Points on a hilly landscape, in no order, each with its height.
A ball rolls from a point to the lowest of its 2 nearest points, and stops where none of them is lower. Distance is the straight distance between rows; heights are no part of it.
lozuv: [176 115 115 154 112 136 162  94 159 140 165 150 116 118 149 102 115 163
 148 137 140 159 103  78 137 152 172 117 160  77  96 144 114 117 162 148
 149 138 155 113 163  83 124 135 201 118  90 135 150  78 167]  h=176
ledas: [114 156  80 140 148 181 110 138 115 105 131 155  87 115 118 150 119 115
 151 119 146 151 149  71 136  91  66  60 170 122 123 144 146 118 130 104
 182  60 152 135 134 189  94 107 161 106 150 144 148  93 117]  h=323
Tes: [140 140  98 106 141 161 174  79 143 120 109  94  99  95 106 134  92 137
 171  83  94 157 178 115 179 169 134 110 161 130 145 134 103 122 111 146
 116 136 164 132 145 138 123 138 150 131 186 142 121 117 149]  h=595
lirol: [ 90 129 115 149 131 146 127 130 121  89 134 174 147 145 147  98 147 104
 113 148 191 140 147  98  38 107 105 114 160  78 138 128  83 151 119 134
 183  71 134 153  90 110 110 118 134 121  93 174 104  83 113]  h=266
guga: [106 163 100 126 161 132 168 134 162 148  70 108 122 126 150  71 128 126
 101 101 138 136 161 101 149 138 112 116 108 126 117  99 135  93  71 108
 122 116 101 134 112 102 133 154 120 132 176 134 110 154 118]  h=205
Rad: [106  68 175 111 128 121  86 117 141 113 156 107 149  96  98 170 107 111
 143  73  55 118  99 184 175 173 166 117 122 180 120 142 155 149 142 188
  35 205 126 153 120 124 157  90  89 110 147  93 138 178 143]  h=332
mulim: [104 162 141  98 186 130 146 107 115 149  82 113 100 105  95 131  97 112
 110 117 102 151 128 154 186 129 145 160 120 186  98 199 109 106  88 157
  66 132 130 144 134 130 148 107 147 167 161 122  87 124  86]  h=239
vusok: [178 167 142 150 120 158 158  98 153 150 128 141 137 135 159 144 134 111
 167  85  88 140  84  93 143 127 163 129 130  69 102 140 103 119 139 130
 126 180 133 100 142 133 139 136 196 126 114  90 122 106 154]  h=216
belo: [ 99 136 104  94 119 157 114 151  97 109 143  89 102 129 118 162 112 141
 142 106 125 106 133 123 156 162  92  73 136 172 142 150 154 103 101 164
  96 112 121 200 154 134 125  83 156 119 192 142 135 142  63]  h=635
zenu: [114  52 124 133 102 102 110 197 132 139 117 149  88 122 101  98 174 182
  89 151 187  91 152 119  57 151 107 106 104  81 152  89 131 122 124  90
 163  77  97  94  94 130 117 106 107 122  97 144  92 113 156]  h=487
vegaf: [ 90 113 103 102 168 144  64 191 142 140 121 159  93 109  86 181  95 118
  85 155 115 153 115 151 132  56  80 137 136 191 117 169 152  71 175  89
 148  79 155 112 127 202 128 118 114 130 122 157 130 125 113]  h=410
Kuni: [123 133 158 157 102 173 111 129 143 175 125 180 239 128  85 103 143 115
 110 139 144  87 100 147  96 127 136  77 127  82 130 134 143 149 142 150
  81 163 105 121  94 100 149  75 150 139 121  97 127 132 120]  h=304
pagus: [145  96 139 130 116 134 117 201 121 135 114 118  85 121 130 121 156 121
 118 126 130 137 117 104 104 140 122 128  92 107 109 116 144 104 139  87
 167  90  96  74 113 148 123 116 122 117 111 114 111 126 138]  h=477
gebu: [105 108 106  95 140 120 111 107 105 106 163  80  96 113 113 161  76 138
 157 119 117 142 154 153 192 122 141  88 124 172 128 135 161 116  85 133
  96 122 154 185 170 107 148 137 137 109 150 132 172 133 105]  h=630
Bufup: [107 147 122  83 154 100 190  87 112 125 136 146 188 156 156 121 127 134
 173 118 137 103 103 136  95 157 130  99 120 129 145  96 117 140 127 142
  92 166 139 151 119 106  86 133 156 110 146  66 149 148 155]  h=202
Nabo: [ 92 122 135 143 120 126 132 146 178 189 105 151 185 136 120  81 136 176
  71 165 149 120 130 112 107 131 123  83 117  51 137 121 149 117 115  89
 131 119  70 136  98  97 155 163 145 129 113 117 115 112 122]  h=242
nemib: [110  87 154  89 114 121  90 192 156 147 124 127 143 159 107 155 140 131
 112 132 135 114 118 179 102  98  85 148  93 165 194 100 124 139 143 114
  97 118 103 117 122 151 137  87  87 137 137 136 128 147 113]  h=440
beb: [154 153 199  85 158 110 142 134  83 145 156  78 103 139 125 137 115 110
 151  68 111 100  68 143 167 125 154 183 109 149 126 174 176 117 137 102
 130 176 107 126 142 124 139 166 144  93 111  68 149 123 157]  h=262
Bafe: [144 134 168 150 136  99 161 120  93 132 122  76 142 140 106  97 101 127
 147 146 138 106 143 141 157 144 149 136 103 139 156  85 163 135  39 105
 118 110  89 146 115 137 126 158   8 146 138  86 166 169 105]  h=284
bito: [125 146  62 141 107 129 115 147 150 151 111 102  88 149 198 158 171 171
 133 117 135 178 161  76 169 131  82 162 106 121 134  85 101 155 101 129
 179  93 142 162 147 108  94 127 173 177 159 163 135 109 137]  h=107
zinog: [120  95 107 121 150 142 117 176 143 136  56 135  75  96  82 111 174 170
  82 152 192  86 176 158  93 159  90 156 113  86 154 148 124 111 119  94
 161 101 139  71  86 176 112 100 134 136 140 159  69  96 140]  h=497
sab: [189 146 125 144  96 119 152 121 161 138  88 113 165 142 136 143 150 115
 126 106 115 106 144 133 135 118 138 149 129 176 124  97 144 122 151 154
 108 170 109  74 135 175 132 146  56 130 143 136 104 184 123]  h=357
Ket: [162 186  85 171 146 150 158 137 121 123  87 156  99 126 178  99 189 102
 103 130 162 119 137  75 110 109 119 152 111  88  83 142 112  98 118 103
 199 106 140  87 127 138 112 132 182 138 134 149 113 115 129]  h=274
bik: [ 88 103 121 120  85 136  36 165 146  83 133 120 144 130 137 157 144  82
  83 100 118 141 154 122 111  95  72  73 133 159 119  91 116 112 143 121
 129 116 125 152 141 137 165 109 162  99 139 175 144 143 124]  h=525
Vap: [122 161 105 159 152 139 184 115 142 114  75 145 124 128 157  47 157 103
  98 144 141 108 156 103  86 160 122 127 118  56 113 113  91  89  93 120
 159 101 130 112  96 109 113 145 127 149 144 135 107 140 111]  h=243
konek: [115 136  80 105 122 162 121 136 141 111  82 108 116 106  86 163  99 125
 114 136 132 146 180 152 115  94  92 128 146 159 154 122 105 115 128 126
 135  93 166 119 116 179 135 110 112 152 165 187  91 146  84]  h=375
nifol: [122 130  90 116 138 118 133  60  93 100 150 101  53  82  72 115  68 103
 101 140 133 155 177 135 154 107 161 163 186 124 126 175 137 125 116  88
 188 131 205 107 126 138 129 170 127 114 118 175 144  99 128]  h=621
laz: [102 154 140 128 153 134  93 128  98 148 101 176 134 148 167 139 155 115
 118 162 131 144  92 108 138  80 150 136  89 129  78 195 159 117 162  83
 162 114 118 148 137 137 151 171 185 103  76 100 136 120 118]  h=381
kar: [ 91 143 127 159 118 170 114 125 127 108 133 209 177 117 161  98 124  88
 104 167 174 125 123  90  50  81 117  65 148  86  99 156 117 117 157 131
 133 124 108 168 124 100 139 118 164  93  65 134 121 101 111]  h=301
folom: [111  72 107 109 142 123  78 174 125 104 169 128  36 102 114 189  78 126
 126 136 122 150 121 128 117 133 106 158 141 234 124 161 148 109 202 171
 139 101 141 156 152 144  91  95 102 111 103 171 138 113 122]  h=432
sem: [131 135 125 129 109  81 113 118 193 156 111 102 176 156 156  96 141 148
  71 123 138 114 132 145 147 102 120 158 118 143 125  91 161 131 149 104
 123 175 101 119 123  75 163 189 111 115 122 143 154 138 160]  h=299
zuba: [177 179 113 114 127 170 147 129  81 140 113 122 127 107 104 176 120  96
 174 115 112 132 113 132 136  77 145 145 100 122 129 129 100 123 112 114
 141 125 167  80 157 164 127 102 161 172 143  99 105 133 121]  h=362
Zepa: [116  89 101 116 118  98 111 134 136  88 143 126  79 126 161 155 142 157
 121 143 151 146 151 135 111 172 119 150 146 211 101 146 134 132 210 200
 135 136 140 165 143  99  88 116 143 105  97 180 132 134 125]  h=418
lupak: [139 141 104 147 138 155 145 109 149  91 115 159 148 110  73 142  90 122
 113 151 137 130 153 136  80  88 137 130 144 131 100 145  98 118 130 173
 102  83 159 120 111 145 123  92  91 150 126 182  76 140  46]  h=347
Kevi: [140 144 141 150 126 143 142 105  63 108 146 116 110 135 109  89 103 112
 149 132 139 123 149  84 126 123 121  81 146  60 144 100 148 137  74  74
 159  70 125 123 136 134 133 147 101 121 142 108 165 148 128]  h=240
keru: [ 89 108 105  69 133 168  94 168 144 136 122 110  99 105 119 197  90 153
 127 119  68 151 112 145 165 109  98 107 130 188 144 126 144  62 172 123
 113 112 159 126 143 194 154 119 121 119 181 138 130 160 121]  h=423
vezo: [150  99 158 158  85 104 123 144 167 143 109 104 170 168 178 178 176 155
 153  94  82 113 106 119 161 136 125 147 104 145 152  54 151 127 138 146
  94 169  96 100 124 184 129 156  52 115 157  86 137 185 160]  h=374
Gel: [114 135  64 144 142 132 165 113 143 130 111 141 104 114 168 121 144 144
 139 150 157 172 148 109 150 152 126 162 131 107 125 120  88 128 106 170
 189  89 181 165 126  77  74 107 178 166 111 168 141  84 135]  h=33
lok: [132 149 113 154  74 127 106 127 154 155 126 155 218 174 165 149 183 172
 144 172 159 110 110 145  81 108  89 111 127  81 162  90  93 196 166 126
 124 138 109 107 124 138 111 110 164 151 104 113 107 107 139]  h=261
kazin: [116 129 149 152 114 127  82 154 162 182  98 181 247 160  93 115 184 123
  87 150 133  85 111 195 137  96 124 153 119 111 121 118 161 152 156 153
  60 177  87 113  91 111 139 119  82 168 134 136 101 139 116]  h=333
dil: [ 86 136 117 107 173 155  86 150 101 136  98 196 122 108 109 162 122 127
 112 192 137 129 106 136 118  70 126 104 108 159  82 215 177  72 202 100
 136  83 145 135 136 181 126 144 168 120  96 124 106 125  99]  h=395
Kifut: [140  84 145 135  86  94 135 115 141 112  94 111 123 167 166 142 177 183
 160 120  97 151 138 110 137 166 128 131 127 120 127  78 138 137 162 112
 139 102 122 116 119 157 126 179  91 104 144 126 141 167 148]  h=389
kef: [146 108 169 114 155 101  91 149 101  95 180 130  89 110 101 176 118 103
 131 129  97 123 109 165 128 136 145 152 131 246 108 155 156 121 188 175
  93 141 108 132 160 149 130  94  62 122  95 130 129 158 122]  h=446
kezem: [122 120 146 122 136 160 123 175  80 103 136 101  71 121  95 147 126 111
 153 102 108 116 141 136 113 156  91  88 132 166 170 113 134 137 114 107
 134  76 118 122 108 194 117  84  59 126 176  97 143 165 105]  h=409
zabi: [125 154  92 172 140 156 143  82 164  86 154 200 174  98 198 102 136 124
 133 156 178 140 116 125  77  94 120  80 168  83  90 118 114 128 152 173
  94 166 159 137 143  80 119  94 185 115  63 146 145 110 154]  h=335
lapob: [179 127 173 163  75 124 112 104 185 150 137 119 162 135 105 135 125 121
 101 106 108 137 116 143 141  97 162 151 163 122 133 129 163 143 166 109
 108 189  91  52 126 162 163 142  46 115 108 155 143 155 139]  h=337
rabib: [130 133 130 112 117 148  79 161  71 101 170  56  96 114 104 197 126 160
 145 131 148 106  98 139 162 150 109  68 140 179 127 172 176  94 133 124
 135  67 138 144 155 189 140 105 156 136 156 131 150 125  88]  h=640
lar: [102  65 215 110 107 109  78 156 139 100 131  90 147 137 124 162 145 115
 118  82  44 131 101 150 165 168 123 126 115 169 122 102 133 100 124 139
  86 150  89 146 106 152 175 142  78 103 154 103 157 174 146]  h=351
zipe: [110  90 143 127 102 111  42 194 117  73 169  90 147 147 107 180 129  84
  89 113 143 119 140 134  91  72  90 131 116 161 137 108  97 139 103 115
 156  85 125 151 119 141 173  84 111 127 118 200 115 116  97]  h=534
Sofir: [110 115 142 111  98 171 115 127  59 121 151 156 105 112 150 145 136 121
 167 121 109 134 108  75 117  95 118  59 145  99 116 149 146 103 173  56
 201 110 150  94 133 195 137 189 172  59 134  89 143 104 187]  h=355
zitid: [120 170 150 135 152 160 172  72 173 147  86 178 236 112 161 101 156 120
  99 127 102 106  78 148 119 136 167 130 145  73  87 154 136  99 152 169
  64 215 127 128 102 100 131 141 169 131 129  93 109 165 151]  h=341
todi: [186 176 121 123 136  90 172 149 109 169 172  91 138 143 155 115 135 103
 144  97 113 101  89  98 135 141 147 154  89 118 107  82 113 128  75 137
 119 162  98 119 141  64 107 135 171 158 130  72 120 102 153]  h=220
Ran: [118 164 112 116 125  86 162 109 112 143 123 119 195 167 157 127 144 166
 146 146 114  88 121 123 132 170 127 108 110 133 179  69 113 169  77 146
  92 133 108 162 107 133  70 130 102 165 174  77 139 161 105]  h=241
fozun: [118 132 132 133 122 166  98 180 145 150  96 120 115  98  56 141 145 140
  70 126 167 130 160 148 122  95 110 115 143 109 132 187 125 107 125  52
 142 106 125  77  92 193 165 107 136 133 156 164  83  92 115]  h=507
dovog: [128 124 137 168 139 167 122 145  91 115 129 163 103 116 113 115 115  92
 143 163 148 131 125  70  93 137 131 102 137  80 106 170  84 101 101 128
 180  56 143 154 113 128 117  94 177 132 105 139 113  73  94]  h=227
Nub: [175 140 102 140 100  96 110 147 110 138 181  64 128 152 171 142 156 136
 136 114 158 130 123  90 158 115 140 154  94 134  80  96 128 149  82 133
 155 112 111 145 148  56 136 122 179 154 118 133 144 112 126]  h=197
feziz: [137 123 156 141 138 120 199  84 187 161 143 152 114 137 105  59  92 146
 130 130 120 137 124 132  96 178 152 172 181  60 190 129  80 154 136 125
 139 147 131  96 109 103 102 131 111 137 101 129 123  85 164]  h=178
kuged: [130 168 138 160 122 135 144  90 159 167  99 142 240 155 166 155 182 153
 152 127  98 101  72 140 141 164 151 112 102  74 119 122  99 142 126 154
  71 185 121 147  88 121 116 140 192 157 145  37 124 137 144]  h=315
zum: [140 102 198 100 138  92  89 133  90  93 155 136 114 127 111 153 133 105
  98 135  68 140  77 150 138 123 182 156 122 183  68 171 177  78 191 130
 121 149 107 101 147 132 164 152  87 116  85 117 123 164 130]  h=457
tiziz: [119 137 115 128 178 132 165 126 143 142  80 148 104 127 157 129 122 147
 146 128  90 160 108 114 170 165 134 127 115 144 109 158 105  98  93 180
  69 104 115 179 138 117 108  86 140 168 152 118 110 135  69]  h=195
ked: [119 128 174 168  92 183  99 133 160 183 126 183 198 143  73 119 139 166
 106 148 153 126 132 127 111 115 117  65 137  57 171 154 141 169 137  77
 109 116  75 131  93 144 175 108 127 123 115  96 133 111 126]  h=273
seto: [ 94 128 143 116 115 145  72 146 164 127 115 120 152 132  80 121 127  98
  69 117 150 141 156 149 123  92  91  99 161 121 147 149 134 129 132  73
 131 122 100 131 114 133 175 136 143 108 136 170 134 111 125]  h=516
samaz: [157 140 156 136  99 111 158 119 167 163 122 118 140 161 115  82 132 158
 102 131 147 103 130 131 119  93 128 165 142  99 167 120 177 148 147  62
 155 170 101  75 128 146 146 186  94 100 130 137 150 142 150]  h=317
Kasiz: [ 82  70 154  94  85 128  63 162 172 118 128 106 112 155 106 189 125 119
 108 129  81 158 142 194 137 127  88 175 118 190 190 115  67 149 136 150
  88 143 119 149 140 151 155  77  80 143 143 179 130 133 129]  h=453
daz: [118 128  88 113 146 104 192  76  61 103 159 162 166 147 175  97 144 155
 198 164 165  99 108 117 109 144 135  93 130 104 130  94  87 120  99 159
 115 102 185 156 157  91  80 126 199 136 146  85 154 108 131]  h=160
toso: [147 162 158 141 132 100 136 109 163 182 104 163 232 142 128  89 160 129
  77 152 113  88  86 162 143 109 165 181 129  99  98 134 169 133 157 147
  83 224  86 100 113  80 131 171 123 150 106 118 101 143 132]  h=324
vabag: [133 138  66 140 118  81 114 140 152 145 168  85 115 148 182 144 127 194
 117 137 158 136 152 103 162 143 124 163 113 172 151  83 116 181  93 164
 137 123 121 194 149  85 129 119 130 166 128 158 146 125 112]  h=159
togit: [137 141  95 117 138 106  81 120 150 111 150 170 166 109 169 119 147  92
 121 139 161  99 122 162  86  59 115 150 126 130 114 103 138 171 189 142
 101 201 139 114 161  61 124 112 167 136  64 148 125 141 182]  h=319
dum: [120 134 134 114 113 146  87 194 111 117 111 134 117 136 100 176 183 108
  96 113 103 111 121 173 102 105 104 101 102 187 158 117 131 122 132 107
 120 107 130  82 103 217 145  78  73 131 165 111 113 190 101]  h=425
Ser: [108 144 105 108 162 160 131 139 129 132 103 116  73 104  78 139  70  97
 138 106  91 147 174 159 134  99  92 132 137 194 186 118 112 122 120 104
 142 100 141 120 115 191 135 133  42 112 171 137 136 163 119]  h=393
Tagog: [131 101 190 101 129 141  78 182 125 127 121 136 116 109 119 154 160 102
 112  96  74 140  77 121 117 146 144 128 105 130  81 167 147  85 193 116
 131 149  93  84 119 155 159 136 148 112 110 100  77 133 150]  h=468
nilu: [ 99  99 147 153 115 166 133 146 141 185 102 173 128 113 138  88 134 138
  97 189 123 148 119  78 112 132 156 118 105  46 119 181 124  99 119  72
 172 117  93 127 103 124 148 155 180 127  81 101 112  78 128]  h=208
nin: [ 83 135  93 116 152 143 130 126 203 143 109 106 121 106 151 113  97 163
  82 103 174 154 169 120 149 115  78 119 142 163 135 124 152 119 120 147
 105 120 102 182 128  75 134 145 131 120 147 179 144 120 137]  h=245
beg: [117 110 108  77 128 147 136 198 109 138  88  74  70 107 141 154 141 140
 160 109  80 128 153 125 158 150  98 139  83 159 149 103 133  79 121 110
 131 114 134 131 133 170 131 154 107 129 205 120 106 168 138]  h=435
Menip: [132 152 152 132 130 110 167 125 174 171 127 158 185 172 133  87 148 179
 130 144 143 115  93 153  86 168 117 134 143  73 197 106  82 182 142 123
 140 124 112 104 101 133  88 117 126 159 114  92 114  91 156]  h=223
pegu: [166 155 169 139 144 120 104 114 134 147 157 104 142 126 114 121 111 104
 108 106 146  90  79 152 184  80 146 153 123 138 105 177 197 149 136 109
  97 206  94 109 157  93 169 130 140 115  91 116 161 122 140]  h=279
gupan: [162 162 135 169  82 126 159  79  95 157 117 139 213 171 159 155 167 163
 176 152 129 104  93 114 116 119 143 102 116  78 136  91  95 163 124 113
 119 135 118 112 116 145 114 148 166 140 128  50 128 135 129]  h=292
Nomu: [110  92 131 164 151 103  98 100 179 120 162 132 118  70  90 135  88 137
 137  98 108 110 145 212 181 137 149 104 128 161 130 153 159 195 116 172
  15 213 137 165 136 102 154  87 106 120 122 107 137 158 132]  h=307
Veta: [171 138 119 182 123 124 182  56 143  89 113 136 155 138  79 118  93 168
 129 176 169 108 154 134 131 133 158 130 159 118 114 159 131 136 101 173
 107  95 160 140 125 130 136 127  86 124 122 165 120 129  50]  h=311
beden: [123 166 109 174 151 106 135  61 136  66 168 202 167 123 146 113 119  97
 110 130 174 135 151 140  84  51 140  95 168  93  98 149 123 210 111 143
 106 172 157 134 142 102 142 106 143  92  78 160 132 113 103]  h=327
Rus: [ 94 135 117 108 184 148 119 107 149 118 138 135 108  72  93 138  92 109
 116  88 111 127 132 174 163 147 134 100 131 182 110 188 122 138 109 193
  32 177 134 177 142  96 151  76 157 124 145 124 115 134  99]  h=275
sebun: [148 126 100  89 172 130 208 137 115 149 115 121  78 117 162  91 118 135
 196 107 120 112 122 113 125 185 122 190 114 146 144 130 116 111 145 150
 177 133 166 123 124 114  65 167 140 113 159 118 128 103 193]  h=584
vis: [129  96 139 121 128  61 101 164 159 146 178 105 137 144 133 119 107 151
 113 140 162 107 108 160 103 172 121 155 127 176 161 108 133 180 151 178
 103 146  85 164 133  60 117 102 102 143  79 149 122  93 127]  h=479
Toze: [133 100 136 156  89  99 106 151 147 110 140 106 143 161 130 107 137 130
  98 120 149 114 162 102 118 147 108  92 133 144 126  72 147 136  97 139
 125  74  87 154 111 109 133 136  75 120 130 155 130 150 109]  h=551
nela: [156 136 156 146 134 133 139 137  79 126 113  80  82 128 113  80 100 110
 124 125 149 104 162 135 134 114 112 151 102  99 161  98 147 120  81  59
 166 112 125  82 124 152 146 167  37 130 143 122 156 162 138]  h=263
zur: [128 103 204 119 117 125 121 150  90  92 145  44 122 108  91 155 124 103
 119 118  96 122 120 179 165 149 157 145 128 212 126 135 152  74  99 128
 119 127 106 116 128 148 176 157  48 121 137 118 170 159 135]  h=367
torik: [149 138 114 139 121 117 148  94  65  96 162 132 156 154 149 132 112 135
 186 149 183 112 124 102 123  95 137  93 130 106 120 116 132 165  83 135
 136  89 150 139 153 120 143 109 153 122 115 106 144 117 104]  h=204
magup: [153 142  98  96 127 133 106 132 112 112 137 143 127 115 124 167 122  90
 143 129 145 139 122 138 117  65 123 139 133 153 107 131 124 137 175 143
 140 148 160 102 172 135 119  98 184 142 104 144 107 125 139]  h=344
Zafa: [154 102 114 144 128  86 169 104 150 140 184 134 105 118 126  85  82 177
 135 149 146 151 139 114 122 189 158 134 154  93 159  99  88 173 110 159
 145 111 150 140 136  50  96 120 154 160  97 125 137  64 164]  h=121
kuzo: [114  95 159 136 146 142 149 139 131 166  84 101 111 111 102 115  97 152
 149 139  99 181 101 116 185 187 156 144 106  87 111 144  92 103  69 135
  96  95 102 146 123  99 137 108 134 182 132 116 103 107 101]  h=140
biza: [153 165  90  96 152  90 191 127 148 153 109 130 120 131 187 101 144 124
 125 123 140 126 136 140  91 160 138 220 102 158 146  88  81 125 144 158
 144 180 132 115 139  82  69 159 140 153 116 129  93 123 182]  h=579
refel: [115 175 128 119 133 181 101 120 110 151 112 158 132 128 154 169 129 122
 159 121 125 126  98 108 166  45 118  79 114 117 125 174 165 115 166  57
 161 128 146 112 142 197 164 174 190  78 130  77 150 114 149]  h=368
Gazen: [154 176  84 129 147 165 164 141  95 100 117 152 106 129 161 114 167  99
 158  91 127 111 142  78 104 117  97  81 139 115 108 121 124 104 143 121
 165 107 147  96 137 167  91 126 168 100 173 126 123 115 132]  h=298
Tuv: [132 119 193 125 100 100 144  77  93 130 127  86 124 145 115 123 127 124
 165  97  59 166 116 130 149 173 173 171 137  60 161 101  95 167  89  88
 140 172 122 121 108 142 137 164  92 137 122  74 134 137 145]  h=607
zisi: [130 180 124 137 128  72 120  87 146 127 156 192 182 148 165 105 157  75
 105 126 135 146 132 150  82  55 157 153 133  86 120  96  92 194 122 125
 120 210 125 116 138  94 131 126 126 137  61 142 109 106 134]  h=290
fof: [123 123 111 110 174 177 167 115 112 135  80 109  64  73 102  98  90 108
 165 118 106 129 143 116 158 193 111 156 140 108 136 160 114  82 116 140
 180 105 182 106 120 138  83 148 144 141 193 140 120 100 156]  h=589
kipa: [128 119 151 137 155 173 140 141 107 154 134 136  82 107  96 105  89  76
 162 124  88 171 104  92 143 163 150 121 133  65 128 149  73 109  84 118
 149  93 139 134 131 120 117  84 163 153 127  97 131  71 128]  h=188
fumor: [142 124  90 136 116  96 179  80 143 130 117 114 168 158 124 131  96 199
 152 185 155 109 164 152 137 159 148 125 129 139 154  97 124 155  93 169
  87 115 146 157 129 102 109 139 104 152 140 132 131 143  85]  h=277
dodeg: [153 145 157  97 167 123 178 130  75 154 152  96 106 143 126  85 109 106
 178 100 132  98  96 115 154 153 151 127  99 122 137 129 146 117  81 100
 138 125 110 141 136  94 105 147 137 124 141  57 160 111 138]  h=244
ber: [130 115 120 127 130 101 165 111  74  76 147 152  98 134 121  75 130 104
 103 150 162 111 143 110  71 157 162 159 139 148  73 165 126 101 164 164
 164 101 165 115 124  86  98 140 138 108 106 159 109 136 110]  h=567
lef: [107 113 115 145 136 160  92 149  49 116 139 155  58  97 130 121 130 110
 167 153 127 146 124  76 122  91 107  80 137  98 114 136 148 112 126  52
 226  55 155  90 121 204 112 140 111  99 123 109 168 108 160]  h=343
potap: [112 137  62 105 122 138 163 117 102 114 139 149 114 145 193 134 142 178
 182 164 156 141 130  96 119 133  91 115 141 117 158 107 122 139 135 170
 141  98 174 166 162 119  63 109 186 129 158 138 158 105 127]  h=110
Suk: [126 110  91 118 140 116 169  61  96  88 184 100  48  80  87 104  59 123
 142 116 132 140 198 135 158 145 168 117 140 143 130 142 140 146  78 126
 144 119 192 159 150  96 129 164 118  91 147 143 161 113 127]  h=626
Puz: [138 101 135 104 118 113 136  93  78 112 119 119  86 116 112 124 101 116
 141 156  99 173 132 117 155 127 189 175 116 101  95 146 124 108 148 105
 169 120 170 115 136 123 124 164 130 132 105 137 133 137 130]  h=616
vob: [ 98  65 110  90  91  90 121 136 132  96 137 120 117 147 185 149 155 161
 153 120  96 135 123 117 107 171 107 117 138 174 125  83 132 132 196 175
 115 138 124 174 140 126 105 136 117  94 146 141 146 162 146]  h=404
sef: [133 125 154 129 121 113 152  62 148 117 120 115 116 132  99 137 105 128
 147  85  74 177 150 131 149 162 165 129 160 118 136 130 109 154 127 128
 102 155 134 126 116 144 145 144  83  92 149 117 134 144 134]  h=601
kito: [119 168  97 123 177 134 115 106 204 143 112 126 142 106 170  94 114 129
  84 101 153 137 120 130 165  77 112 147 138 136  97 134 166 124 159 127
 100 202 120 138 145  57 148 154 156 122 101 163 145 139 155]  h=276
luma: [124  76 153 161  69 121  57 177 130  91 128  73 127 138  99 147 154 133
  86 126 136 114 180 133 113 132  95 112 103 119 144  93 122 114  64 101
 143  41 105 135 103 158 164 115  54 150 136 189 115 149  97]  h=543
Tomu: [142 118 125  95 112  93 156 124 123 121 118 114 137 136 154  89 161 118
 105 131 148 123 145 120  98 171 163 194 112 162  85 121 143 103 172 169
 149 166 133 111 129  54 112 177 153 129 108 147  98 149 159]  h=573
nese: [110  99 158 107 119  93 108  93  61  91 139  81  68 135 118 138 122 100
 163 108  76 180 141 136 173 135 151 152 126 118 141 102 101 139 100  79
 175 121 170 138 132 131 141 170 112 110 120 111 178 122 175]  h=612
nar: [160 110 160 166 101 102 143 120  87  94 155 121 134 154 112  85 140  94
 105 142 160  97 124  98  77 155 145 133 146 118  91 134 138 137 117 144
 148  93 101  95 104 118 122 117  78 121 101 153 106 137  85]  h=559
Fam: [180 192 140 163 139 113 149  95 137 151 147 177 160 144 132 114 120  70
 130 104 113 123  92 126 131  85 163 129 131 103 105 130 111 160 102 132
 102 194 118 102 142 113 133  91 146 141  92  90 126 124 113]  h=253
bel: [122  85 124 120  88 123  96 178 162 135 162 102  92 149 128 181 104 155
 136 146 140 122 144 147 107 177 104 172 136 191 180 125 109 167 130 189
  91 130  86 179 155 136 114  77  77 144 131 179 107 134 106]  h=467

Where does a ball stop that starts at each point below?
Kasiz: Gel
zur: kuzo
rabib: guga
beg: Gel
zipe: guga
Tes: guga
